Points on a hilly landscape, in no order, each with its height.
From any point a climber steps to the highest of the 2 points nearest to it. It stops when none of these is higher. Distance is the straight distance between rows; heights are no part of it.
q478 height 6.23: -39; 46; 2; -5; 28; 20; -23; -8; 5; 15; 21; -45; -6; 36; -9; -22; -7; 5; -17; 15; 28; -10; -43; 34; -10
q430 height 2.96: 16; 31; 5; -23; -19; 13; -3; -20; 18; 15; 16; 2; 63; -13; 62; -19; 1; 25; -36; 10; -26; -41; -24; 16; -7
q950 height 3.48: 3; -9; -2; -29; -49; -9; -15; -39; -24; -6; 51; -45; 20; -29; 55; -4; -32; -7; -19; 34; 7; -5; -4; -12; -33
q216 height 4.96: 7; -17; -22; -18; -25; 14; 14; -28; 49; -2; -10; 2; 19; -14; 19; 13; 13; 13; -14; -15; 24; -9; -36; 4; -17
q402 height 5.47: 21; -23; -19; -16; -25; 4; -21; -11; 33; 25; -18; -10; -17; 45; 43; -9; -12; -4; -3; 30; -6; 20; 10; 12; -12
q284 height 3.84: -6; -27; 6; 19; 17; 22; 4; 22; -7; -12; -28; -20; 45; -41; -29; -5; 23; 10; -37; -19; 39; -28; -3; 12; -23
q342 height 1.31: 8; 25; 28; 16; 51; -20; 0; 17; 0; -9; 37; -15; -30; -27; -4; 0; 10; -3; 49; -32; -32; 4; -17; -2; 20
q942 height 4.42: 2; -9; -16; 15; -16; 29; 38; -26; 10; -9; -14; 5; 49; -1; 33; -1; 33; 25; 10; -25; 7; -23; -19; -12; -20
q281 height 7.29: 26; -12; 34; 21; -3; -9; -8; -8; -13; -8; 0; -17; 7; -11; 13; -38; 2; -1; -48; 44; 25; 15; -3; 52; 55
q414 height 7.12: 20; -44; -21; -15; -16; -5; 0; 0; -14; 0; -15; -9; 54; 24; 16; 16; -1; -9; 5; 12; -22; -17; 69; -15; -22
q924 height 7.59: -21; 36; 10; -11; 26; 13; -20; 0; 8; -17; 8; -5; -5; -43; -21; -12; -14; 2; 19; -22; 14; -18; -32; 22; 13
q991 height 4.65: -2; 5; -1; 10; -53; -14; -24; 62; 47; -12; -13; -8; -14; 13; 9; 13; -18; 11; -2; 11; 22; -6; 2; -22; 34
q273 height 2.05: 17; 1; 18; -6; -35; -27; 40; -33; 5; 15; 60; 1; -6; -11; 22; 38; 38; 27; 19; 22; -49; 26; 20; -12; -14
q201 height 4.88: 5; -7; -34; -28; 23; 13; -26; -22; -29; 11; -7; -12; 36; 3; 10; 8; -18; -13; 26; -35; -18; -39; 48; -7; -55
q551 height 2.79: -4; 28; 22; 10; -40; -56; 43; -13; -27; 20; 22; 15; -6; 38; 16; -11; 3; -5; -9; 44; -20; 30; 26; -21; 30
q107 height 4.97: 23; -40; -23; 10; 13; 4; 26; -18; -36; 33; 8; -19; -13; 23; -10; -28; -5; 20; 1; -5; 16; 34; 37; 8; -15
q165 height 3.32: -9; 22; -4; -16; -11; 18; -11; 27; 48; 3; 2; 39; -4; -3; -15; -21; -1; -17; 19; 23; -8; 11; -14; 20; 19
q53 height 7.31: -17; 21; 22; -21; -4; -30; -10; -1; -12; -25; 43; -4; -7; -41; -28; 8; -30; -38; 3; -30; 24; -2; -31; 11; 3
q274 height 6.19: -28; -7; -23; -32; -3; 19; -52; 7; 15; -3; 25; -3; -23; 26; -29; 30; -47; -54; -7; 33; 11; 20; -11; 16; 22
q808 height 5.24: -10; -1; 13; 9; 11; -3; -32; 39; 39; 8; -19; -7; -7; 38; 5; 25; 15; 2; -29; 14; -22; -13; 8; -6; 25
q139 height 7.41: 17; -12; 24; 15; 9; 16; -39; 34; 32; -21; -38; 22; -24; -45; -16; -5; 17; -21; 0; -15; -14; -14; 22; 19; 14
q187 height 0.16: 30; -8; -24; -3; -18; 50; 1; 13; 33; 40; -3; 7; 2; -2; -4; 13; 8; 31; 0; 19; -26; 18; -2; -38; -17
q386 height 7.71: -7; 9; 3; -6; -7; 31; -30; 18; 9; 0; -36; 21; 16; -27; -2; 25; -23; 16; -3; 14; -33; -21; -2; -65; 13
q10 height 2.45: 24; 19; 30; 0; -33; -37; 59; -16; -30; 3; 27; 31; -34; -8; -2; 12; -17; -1; -5; 28; -37; 25; 5; -28; 44
q516 height 3.79: -2; -7; -6; 9; -17; -27; 44; -25; 21; -1; 7; 15; 13; 20; 27; 5; 37; 13; 25; -29; -9; -6; -2; 15; -2
q853 height 4.45: 31; -11; 16; 20; -29; -24; 18; 12; -24; 16; -4; -5; -32; -2; 6; -1; 17; -23; 0; 6; -2; 6; 38; -24; -50
q244 height 4.87: 10; -31; -24; 7; 9; 0; 6; -3; -39; -17; -21; -46; 17; 6; 10; -1; -25; 12; 19; -36; 45; -10; 12; -26; -28
q581 height 7.09: -4; -1; 3; 46; 28; 9; 19; -25; -12; -5; -29; 9; 5; -4; -17; -13; 53; 9; -18; 11; 7; 15; 7; 67; 42
q413 height 5.64: 6; 30; 13; -28; 36; 9; -4; -51; -37; 15; 3; -6; 17; 23; 27; -17; 2; -20; -8; -17; -21; -57; -9; 24; -49
q285 height 6.25: 20; -46; -47; -31; -44; -39; -16; 22; 19; 12; -3; -12; -12; 16; 14; -12; -32; -6; 9; -4; 34; 25; 48; 14; -5
q137 height 0.73: 16; 16; -13; 31; -24; 53; 29; 17; 28; 27; -22; 11; -20; 20; -18; 9; -3; 47; 1; 16; 2; 27; -11; -40; 15
q904 height 4.90: 3; -48; -50; 12; -1; 6; -16; -12; 9; -19; 29; -10; 17; 7; -2; 23; 32; -55; -18; 8; 12; 12; 29; 59; -27
q569 height 5.07: 7; -20; 4; -5; -29; -2; -9; -35; 26; 14; -21; -1; -48; 45; 23; 26; -6; -34; -14; 28; 14; 8; -29; 10; -3
q91 height 7.79: 12; -34; 1; -1; 25; 46; -38; 3; 30; -18; -30; 8; -36; -48; -40; 30; -8; -10; -6; -15; 13; 1; -5; 8; 13
q902 height 5.14: 7; -18; -6; -9; 6; 19; 4; -16; 9; -3; 41; 27; 67; -40; -12; -20; 18; 10; -29; 23; -23; 17; -5; 33; 34
q625 height 7.04: -29; 1; 36; -36; -11; -55; -7; -29; 0; -21; 38; 17; 3; -30; -2; 2; 7; -48; 2; -26; -11; -6; 0; 21; -8
q290 height 4.04: -7; 36; 20; 7; 20; 17; -27; 47; -10; -29; -4; -34; -2; -42; -9; -22; -12; 9; -37; -8; 32; -36; -11; -4; -41
q938 height 4.11: 12; 20; 20; -43; -31; -43; 4; 60; 8; -12; -17; 22; -24; -3; 6; -45; -35; -11; 17; 8; 12; 2; -16; 6; 1
q906 height 2.03: 45; 12; 30; -2; -27; -6; 59; 13; -18; -3; -5; 31; -23; -12; -5; -12; -24; 31; -26; 32; -7; 28; -31; -18; 48
q66 height 4.24: -1; 10; 14; -43; -31; -19; -33; 44; 22; -18; -22; 14; -20; -20; 24; -25; -64; -6; 22; 25; -1; -22; -12; 7; 34
q574 height 3.25: -3; 12; 0; -22; -31; 10; -15; -37; -13; -6; 30; -9; 54; -18; 60; -20; -17; 2; -9; 32; -18; -14; 1; 0; -3
q854 height 6.53: -1; 1; 8; 14; -2; 44; -13; 35; 17; -27; 8; 10; 12; -49; -23; -30; -9; -8; 11; 31; 3; 8; 1; 54; 74
q474 height 4.51: -3; -27; -23; -7; -11; 3; -7; -7; -33; 16; 38; -20; 15; 16; -19; -13; -9; -16; -10; 32; 12; 33; 19; 4; -21
q660 height 6.41: -52; -10; -8; -16; -9; 27; -32; 12; 1; -18; 2; -5; -14; 23; -65; 16; -33; -28; -25; 29; 38; 17; -7; 3; 33
q293 height 6.61: -29; 8; 4; 24; 23; -13; 27; -10; 0; -5; -24; 30; 9; 17; -19; -28; 54; -5; 21; -18; 11; -6; -1; 54; 16
q596 height 2.94: 6; 10; -16; -13; -5; 18; 3; 28; 65; 1; -30; 36; -44; 15; -24; 19; -6; 6; 38; -9; -3; 7; -9; 17; 40
q526 height 6.12: -20; 22; 2; 12; 35; 31; 9; -7; -8; -6; 9; 12; -56; 0; -35; -19; -13; 0; 54; 1; -15; 25; -14; 12; 43
q424 height 6.44: -33; 50; 7; -5; -9; -7; -24; 17; 30; 7; 41; -43; -25; 38; -9; 8; -23; -31; 12; 15; 28; -6; -46; 11; -8
q983 height 8.31: -17; 6; 3; -12; -19; 18; -3; -4; 17; -4; -16; 25; 3; -24; 6; -19; 19; -20; 17; -22; 2; -19; -11; -6; -53
q672 height 5.57: -20; 0; -45; 22; 7; 30; -42; -28; 37; -33; 6; -7; 12; -7; 18; 24; 21; -34; 1; 16; 3; 5; -31; 40; 8
q522 height 3.63: 2; 26; 6; -44; -24; 20; 16; 17; 42; -9; 3; 53; 5; -34; -8; -51; -17; -5; 23; 1; -9; -8; -25; 33; -3
q927 height 4.95: -2; 6; -4; 7; -19; -24; 0; 26; 21; -1; -33; 8; -10; 23; 7; 28; 2; 14; 10; -14; -9; -5; 8; -40; 11
q585 height 7.58: -23; 5; -1; 11; 28; -40; 3; 17; -24; 8; 23; 8; 10; 5; -8; -19; 24; -23; 42; -19; -29; 9; 29; 11; -13
q795 height 4.23: 10; 2; 2; 37; 2; 37; 6; 25; -6; 21; -36; -17; -9; 34; 16; -41; -2; 42; -28; 40; 11; 16; 24; -5; 11
q742 height 3.91: 10; 42; 13; -47; -37; -15; 21; 53; 48; 0; 7; 30; -2; -10; 7; -40; -19; -14; 38; -3; -13; -8; -21; 1; -35
q323 height 5.94: -15; 28; 4; -8; 21; 9; 10; -37; -16; 15; 14; -15; 29; 33; 16; -20; 15; -11; -14; 13; 19; -24; -32; 35; -22
q648 height 4.76: -7; 5; 11; -10; 11; -3; 3; -46; 16; 20; -10; 6; -39; 42; -13; 29; 24; -31; -6; -3; 5; -9; -28; 8; -23
q576 height 5.92: -12; 5; -28; -8; 14; 24; -58; -7; 26; -20; 22; -1; -9; -1; 4; 31; -18; -26; 22; 23; -18; 15; -13; 9; 24
q989 height 4.15: -21; -20; -25; -8; -39; 11; 13; -20; -34; -17; 75; -15; 32; -11; -16; 10; -3; -16; -27; 57; 14; 36; 12; 1; -10
q65 height 4.67: 30; -11; 9; 5; -6; -40; 19; 1; -10; 5; -9; -30; -29; 28; 27; 22; 4; 1; -16; -22; 10; -7; -2; -22; -32
q159 height 4.20: 14; -30; 9; 22; -25; -40; 20; -12; -23; -22; 13; -12; -7; -36; 19; 5; 19; -22; 7; -36; 12; 4; 31; -4; -26
q341 height 6.74: -34; -18; -15; -14; -1; 14; -5; 16; 19; -6; 3; 7; -11; 15; -53; 12; -15; 0; 0; -18; 38; 8; -5; 6; 8
q612 height 1.04: 2; 10; -8; -24; -13; -31; 45; 18; -26; -6; 13; 10; -8; -29; -29; 14; 0; 21; 25; -36; 4; 10; -10; -60; -31
q528 height 7.25: -12; 5; -5; 2; 7; 29; -30; 10; -27; 14; -22; 11; 9; -1; -5; -15; -22; 14; 27; 21; -10; 8; 11; -40; -9
q529 height 6.69: -10; 18; -13; 9; 21; 31; -4; -20; -19; 10; -8; 29; -23; 1; 6; -30; -5; 2; 57; 5; -20; 29; -6; -3; 3
q360 height 4.14: -13; -4; 23; 20; 11; -34; -3; -19; -30; -5; 20; 14; 3; -6; 3; 31; 22; -42; -15; 12; -29; 18; 4; 0; 24
q257 height 4.25: -12; 17; 11; 39; 55; 15; -26; -19; -30; -18; 33; -46; 27; -34; -10; -6; 18; -8; -7; -26; 11; -13; -19; 12; -14
q444 height 2.25: -1; 15; -27; 3; -13; -19; 57; 4; 7; 1; -3; 16; -45; 15; -25; -11; -12; 33; 35; -38; 44; 26; -35; -1; 16
q470 height 5.06: 16; -5; -21; -8; 40; 5; -14; -7; -13; 15; -13; -30; 13; 13; 22; 25; -16; 18; 20; -29; -9; -19; 1; -25; -29
q519 height 0.79: -6; 18; -8; -37; 12; -15; 5; 39; -13; 29; -32; 10; 15; 23; -12; 6; -33; 41; -10; 16; -14; -19; 6; -62; -23
q976 height 3.65: 16; 29; 21; 36; -22; 52; -6; 11; 4; 14; -26; 8; -28; 26; 29; -30; -6; 17; 0; 59; -16; 14; -9; -13; 25
q922 height 6.40: 33; -1; 13; 53; -16; -36; 11; 2; 1; -5; -10; -11; -10; 6; 22; 17; 0; 8; -59; -6; 12; 18; 39; 11; 38
q934 height 6.60: -44; 32; 12; -19; 3; -25; -35; 15; 30; -7; 3; -2; -23; 36; 1; 0; -15; -41; 24; 0; 18; -4; -20; 29; 10
q451 height 7.95: -15; 4; -1; 16; -17; -1; -21; 21; -1; -9; -9; -6; 39; -20; 28; -11; 16; -7; 17; -28; -2; -20; 14; -9; -30
q251 height 6.49: 8; -10; -13; 4; 12; 30; 4; 7; 29; 5; 7; 24; 0; -18; -36; 7; -1; 33; 1; 3; -15; 25; -10; -4; 58
q407 height 4.50: 1; -7; 15; 16; 16; 1; -7; -24; -14; -1; 43; 20; 39; -3; 0; 9; 33; -19; -40; 46; -50; 7; -1; 19; 28
q833 height 1.43: 26; 26; 9; 22; -36; 24; 56; 43; 20; 12; -11; 30; -30; 2; -16; 10; -26; 30; 14; 25; -7; 11; -21; -34; 43
q626 height 4.44: 3; -9; 11; -2; -18; -1; -21; 39; 5; -19; -13; -9; 3; -11; 9; -17; -37; 16; -9; 21; 11; -1; -15; -15; 36
q930 height 6.11: -5; -37; 5; -42; 8; 2; 11; -14; -13; 7; -31; 54; -1; -11; -56; -10; -25; 2; -26; -3; 24; 10; -4; 24; 18
q903 height 0.45: 27; 37; -12; -22; -1; 43; -2; 19; 11; 28; -12; 3; 15; -12; 11; -7; -20; 55; -8; 6; -21; -13; -37; -48; -29
q595 height 7.60: 24; -21; -15; 22; -4; -25; -4; 25; -6; -3; -20; -17; 32; 6; 32; 4; 31; -4; 21; -29; -19; -19; 57; -14; -15
q343 height 6.78: -23; 20; 9; -31; 11; -50; -13; 0; 10; 4; 17; 5; -30; 18; -6; 4; -4; -49; 24; -25; -8; -5; -4; 5; -26
q590 height 7.18: -16; -6; 12; 11; 50; -49; 14; -28; -67; 10; 30; -15; 9; 17; -7; -11; 11; -9; 25; -31; -5; 16; 7; 13; 7
q397 height 7.05: -17; 2; 22; 3; 2; 28; -33; 34; 22; -47; -35; 25; 0; -55; -29; -28; 2; -12; 1; 10; 13; -22; 0; 46; 41
q513 height 5.58: -16; 11; 15; 16; 6; 24; 23; -8; -28; 5; -34; 24; -68; 30; -29; -25; -31; 20; 24; 12; 14; 39; 7; 5; 45
q525 height 4.07: -4; -6; -24; 4; 6; -10; 25; -26; -16; 28; 29; -50; 5; 59; 18; 21; 19; -17; 23; -13; 5; 2; 2; -30; -63
q683 height 4.53: -15; -7; -8; 1; 41; 30; -45; -3; -22; -1; 8; 13; 37; -27; -11; 6; 16; -27; -3; -11; -36; -4; 33; -1; -26
q935 height 5.23: 20; 17; -10; -15; 38; -19; -23; -22; 14; 1; -3; -26; -19; -3; 45; 16; -9; 20; 22; -41; -6; -13; -36; -2; -21
q493 height 3.80: 33; 16; 32; 20; -10; 52; -12; 24; 18; 7; -27; -13; -34; -5; 11; -3; -22; 12; -27; 48; -7; -9; -30; -13; 5
q469 height 7.30: 9; -27; -19; 0; 23; 34; -20; 2; 28; 7; -36; 24; -16; -1; -29; 34; -6; 29; -9; -15; -4; 4; -2; -16; 20
q339 height 5.91: 29; -17; -31; -23; -31; -15; -24; 35; 33; 31; 19; -30; 7; 23; 17; -22; -23; 3; 2; 22; 2; 18; 18; 9; -3
q239 height 2.85: -19; 13; 3; -18; -44; -34; 14; -37; 14; -6; 14; 28; -25; -1; 5; 50; 19; -31; 48; 17; -40; 4; 22; -49; 7
q146 height 4.68: -3; -16; -36; -37; 32; -5; -5; -25; -34; 17; 27; -20; 25; 34; -1; 20; -2; -21; 24; 1; -32; -3; 53; 7; -57
q366 height 7.39: -18; 19; 14; -8; 10; 48; -59; -16; -9; -6; -32; -1; 14; -17; 13; 39; -25; -3; -39; -4; -11; -44; -13; -38; 0
q354 height 4.18: 48; -11; 21; 14; 12; 35; 4; 17; -10; 22; -15; -29; -19; -16; -5; 17; -23; 37; -53; 35; -2; 7; -17; -32; -13
q156 height 4.47: 49; -19; 10; 7; 15; -4; 14; 27; 5; 6; -4; -48; -20; -1; 10; 18; -3; 27; -52; 6; 24; -6; -22; -21; -36
q158 height 6.72: -5; -15; -15; 15; 29; -38; 10; -27; -37; 12; 52; -31; 9; 18; -25; 24; 4; 12; 1; -10; -10; 29; 10; -21; 39
q108 height 3.86: -8; 4; -8; -2; 11; -1; -5; -29; -41; 2; 39; -50; 31; 19; 14; 11; -9; -23; 0; -19; 14; -21; 4; -13; -53
q875 height 3.90: 29; -54; -5; -6; -31; -4; 57; -26; -26; -16; 8; 8; 2; -30; 3; 3; 19; 14; 2; -36; 13; 9; 49; -4; -44
q291 height 1.67: 22; 11; 24; -10; -19; -14; 7; -15; -2; 10; 38; 9; -21; -30; 16; 4; 13; -10; 21; 13; -43; 8; -8; -25; 1
q716 height 5.15: -22; 13; 15; -9; -5; 2; 42; 26; -22; -4; -27; 27; -41; 33; -40; -25; -36; 43; 0; 10; 32; 17; -18; -14; 34
q391 height 0.91: -7; 11; -4; -50; -21; -30; 37; 16; -15; 19; -12; 19; 8; 7; -14; -6; -19; 12; 7; -7; 11; -14; -6; -51; -42
q433 height 5.56: 17; 1; -12; 36; 16; 1; 24; 1; -30; 22; 28; -6; -16; -10; -13; -42; 0; 27; 37; -17; -7; 52; 23; 1; -8
q455 height 1.92: -5; 5; -26; 16; 9; 13; 24; -23; 0; 3; -26; 0; -24; 17; 5; -17; -12; 53; 33; -12; 28; 11; -37; -1; 22
q357 height 3.14: 5; 20; 12; 24; -37; -5; 10; 5; -14; 22; -5; 18; -11; 41; 22; -26; 6; 7; -1; 47; -10; 30; 6; -16; 27
q617 height 5.77: 0; -34; -6; -35; 8; 6; -13; -32; 4; 11; -21; 28; 3; 0; 6; -8; -17; -6; -21; 0; 1; -2; -7; 17; 9
q59 height 4.66: 17; -38; 0; 15; 36; -6; 8; -1; -31; -13; -29; -24; 1; -10; 10; -18; -13; 43; -13; -29; 34; -4; 5; 3; 12
q507 height 3.81: 29; -36; 4; -15; 4; 8; 59; -18; -43; 1; -6; 13; 49; -9; -3; -9; -6; 29; -14; -22; -2; -10; 17; -3; -38
q27 height 1.17: -2; 17; -6; 0; 38; -22; 10; 29; -14; 11; 27; -9; -16; -25; -28; 0; -5; 17; 54; -53; -8; 15; -2; -36; -14
q740 height 3.41: 1; -18; -6; -12; -32; -61; 24; -12; 27; -8; 11; 20; -12; 8; 6; 38; 33; -13; 6; -43; -12; 6; 21; -13; -2
q739 height 5.84: 8; -26; -16; -2; -12; 20; 1; -10; 27; -24; 9; 28; 23; -47; -18; -19; 6; -1; 8; -1; 11; 22; -2; 31; 52
q941 height 5.38: -3; -12; 0; -15; -25; 2; 3; -36; 37; -10; -48; 33; 1; 1; 16; 21; -1; -3; -8; 5; 6; -21; -38; -1; 16
q36 height 5.42: -7; 35; 17; -1; 53; -14; -7; -44; -18; 4; -15; -27; -10; 0; 42; -20; 8; -1; 28; -26; -11; -36; -39; 27; -26
q188 height 4.69: -10; -49; -44; 11; 1; -5; -29; 5; -7; -4; -1; -21; 1; 29; -16; 38; 12; -48; 0; -8; 23; 17; 51; 18; -19
q346 height 4.39: -44; 20; -6; 16; 60; 25; -54; 4; -30; -2; 10; -29; 16; -12; -11; -3; 2; -13; 12; -31; -7; -22; 18; 6; -31
q657 height 5.54: -14; 0; 17; 48; 11; 3; -29; 20; 17; -5; -42; -7; -12; 48; 28; 0; 16; 22; -32; 23; -13; -11; 42; 19; 48
q118 height 2.63: 7; 21; 17; -9; 7; 5; 2; 16; 32; 25; -4; 4; 52; 12; 17; -32; 16; 32; -43; 28; -15; -28; -32; 28; 17
q630 height 3.97: 8; -10; 16; 0; -1; -3; -18; 57; -21; -21; -30; -21; 36; -39; 4; -25; -17; 13; -49; -16; 41; -28; 9; -8; -21
q183 height 4.74: -8; 5; 11; 29; 9; 12; 28; 38; 1; -2; -41; -4; -47; 39; -28; -26; -5; 56; -27; 6; 26; 12; 15; -1; 20
q471 height 4.12: -9; 16; 23; 26; 39; 22; -26; 7; -10; -12; 0; -62; -19; -39; -25; -20; 12; -5; -15; -5; 28; -30; -22; 21; -31
q21 height 4.52: -12; 30; 34; -1; 16; -12; 20; -34; -7; 16; 20; -8; -24; 19; -5; 15; 13; -27; -7; -18; -5; -16; -56; -16; -45
q11 height 5.21: -27; -14; -41; 17; -13; 12; -13; -24; 24; -45; 28; -1; 34; -3; 16; 20; 45; -51; -15; 10; 15; -11; -17; 58; -33
q747 height 7.17: -28; -1; -2; 24; 31; -16; -8; 18; -5; -8; 0; 33; 17; 31; -10; -30; 46; -43; 25; -12; -6; 4; 40; 51; -19
q558 height 3.37: 2; -11; -11; 29; -12; 23; 8; -6; 46; -18; 13; 12; 0; -35; -30; 42; 50; -15; -1; -30; 10; 5; -19; 0; 14
q489 height 6.59: 24; -59; -33; -27; -30; -11; 9; -17; -5; 4; -22; -7; 17; 48; 8; 8; -20; -8; -9; -8; 20; 2; 47; 16; -13
q910 height 2.37: 23; -1; 41; 10; 9; -24; -3; 36; 33; -3; -33; 2; 22; 6; 16; -7; 17; 19; -62; 25; -2; -35; -3; 31; 30
q190 height 7.92: -14; 40; 6; -17; -1; 32; -19; -1; 3; -17; -31; 29; 16; -57; -2; -29; 5; 1; 0; -24; 13; -39; -28; 13; -17
q925 height 0.66: -3; 28; -5; -10; -2; 17; -1; 38; -23; 20; -19; -18; 44; 5; 5; 1; -34; 65; -14; 24; -14; -23; -17; -77; -5
q745 height 4.72: -28; 5; -20; -40; 17; 6; -33; -30; -37; 1; 10; 25; 48; -17; 3; 13; 1; -24; 13; -12; -43; -35; 57; -14; -42
q811 height 4.55: -26; -18; -27; -19; 24; -33; -31; -11; -23; 8; 9; -23; 6; 51; -5; 30; 0; -62; 25; 1; -10; -4; 38; 4; -34
q900 height 6.17: 13; -1; -6; 19; 25; -21; 27; -18; -29; 10; 57; -3; -18; -15; -31; -8; -3; 10; 26; -18; -10; 52; 4; 9; 35
q880 height 3.64: -5; -27; -6; 23; 9; -3; 3; 27; 26; -17; 9; -7; 30; -34; -37; 22; 31; 10; -27; -49; 22; -7; -2; -1; 19
q824 height 4.37: 22; -38; -14; 9; 34; -7; 13; -5; -36; 0; -21; 0; 42; -5; 16; 0; -10; 48; -7; -19; -16; -2; 37; -10; 37
q479 height 2.54: -15; 12; 2; -31; -47; -30; 29; -40; 8; -9; 39; 9; -8; -9; 30; 35; 7; 18; 63; 39; -22; 10; 36; -33; -10
q465 height 7.62: -30; 18; 2; 2; 15; 51; -39; -21; -6; -26; -39; 13; 31; -39; 0; 6; 5; -5; -23; -11; 26; -41; -9; 9; -1
q717 height 6.82: 21; -19; 17; 9; -37; -30; 11; -5; 0; -2; 3; -8; 7; -3; 22; -16; 0; -1; -52; 21; 17; 7; -2; 12; 24
q577 height 3.15: -14; 17; 4; 10; -49; -43; 25; 9; 40; -4; 16; 42; -16; 11; 1; 40; 44; -24; 25; -11; -31; 14; 27; -20; 18
q508 height 6.42: -43; -21; -3; -24; 29; 7; -13; 7; -5; -8; -33; 45; 3; -8; -65; 8; -14; -1; -15; -29; 14; -4; 10; -3; 20
q105 height 7.91: 9; -2; 21; 47; 29; 25; 4; -11; -22; 0; -6; -8; 5; -4; -10; -20; 21; 15; -40; 42; 11; 17; -5; 29; 45
q702 height 2.56: 10; 8; -10; -11; -13; -7; 43; 20; 34; 2; -14; 38; -59; 3; -29; 0; 0; 0; 36; -34; 4; 20; -21; -1; -2
q607 height 4.32: -24; 14; 20; 27; 6; -38; 25; -34; -23; 9; 33; -35; -7; 47; 15; 14; 34; -31; 12; -27; 15; 4; -22; -8; -35
q400 height 3.67: 12; -18; -1; -1; -37; -15; 1; -38; -16; -1; 36; -58; 5; -1; 40; 18; 5; -20; -3; 5; 13; -3; -13; -24; -36
q134 height 1.47: 29; 15; 39; 17; 26; -12; 1; 13; -8; -2; -5; 7; -35; -32; 19; -1; 6; 10; 2; 3; -33; -8; -19; -9; 17
q701 height 5.96: 27; 4; 29; 66; 13; -9; 5; -5; 8; 8; -31; -7; -19; 17; 38; 12; 26; 4; -31; 6; -28; 4; 24; 8; 32

For each start below, name the point where the climber stops.
q137 -> q65
q188 -> q341
q910 -> q105
q430 -> q983
q989 -> q585
q648 -> q983
q880 -> q201
q795 -> q386
q342 -> q341
q165 -> q105
q516 -> q341

For each start below, name every point that the climber comes to, in order.
q187 -> q137 q833 q906 q10 q551 q357 q976 q493 q354 q156 q65
q391 -> q612 q27 q342 q134 q291 q273 q479 q239 q577 q740 q516 q942 q216 q941 q617 q930 q508 q341
q811 -> q188 q904 q11 q672 q576 q274 q660 q341
q444 -> q702 q596 q165 q522 q742 q938 q66 q626 q991 q927 q808 q657 q701 q922 q717 q281 q105
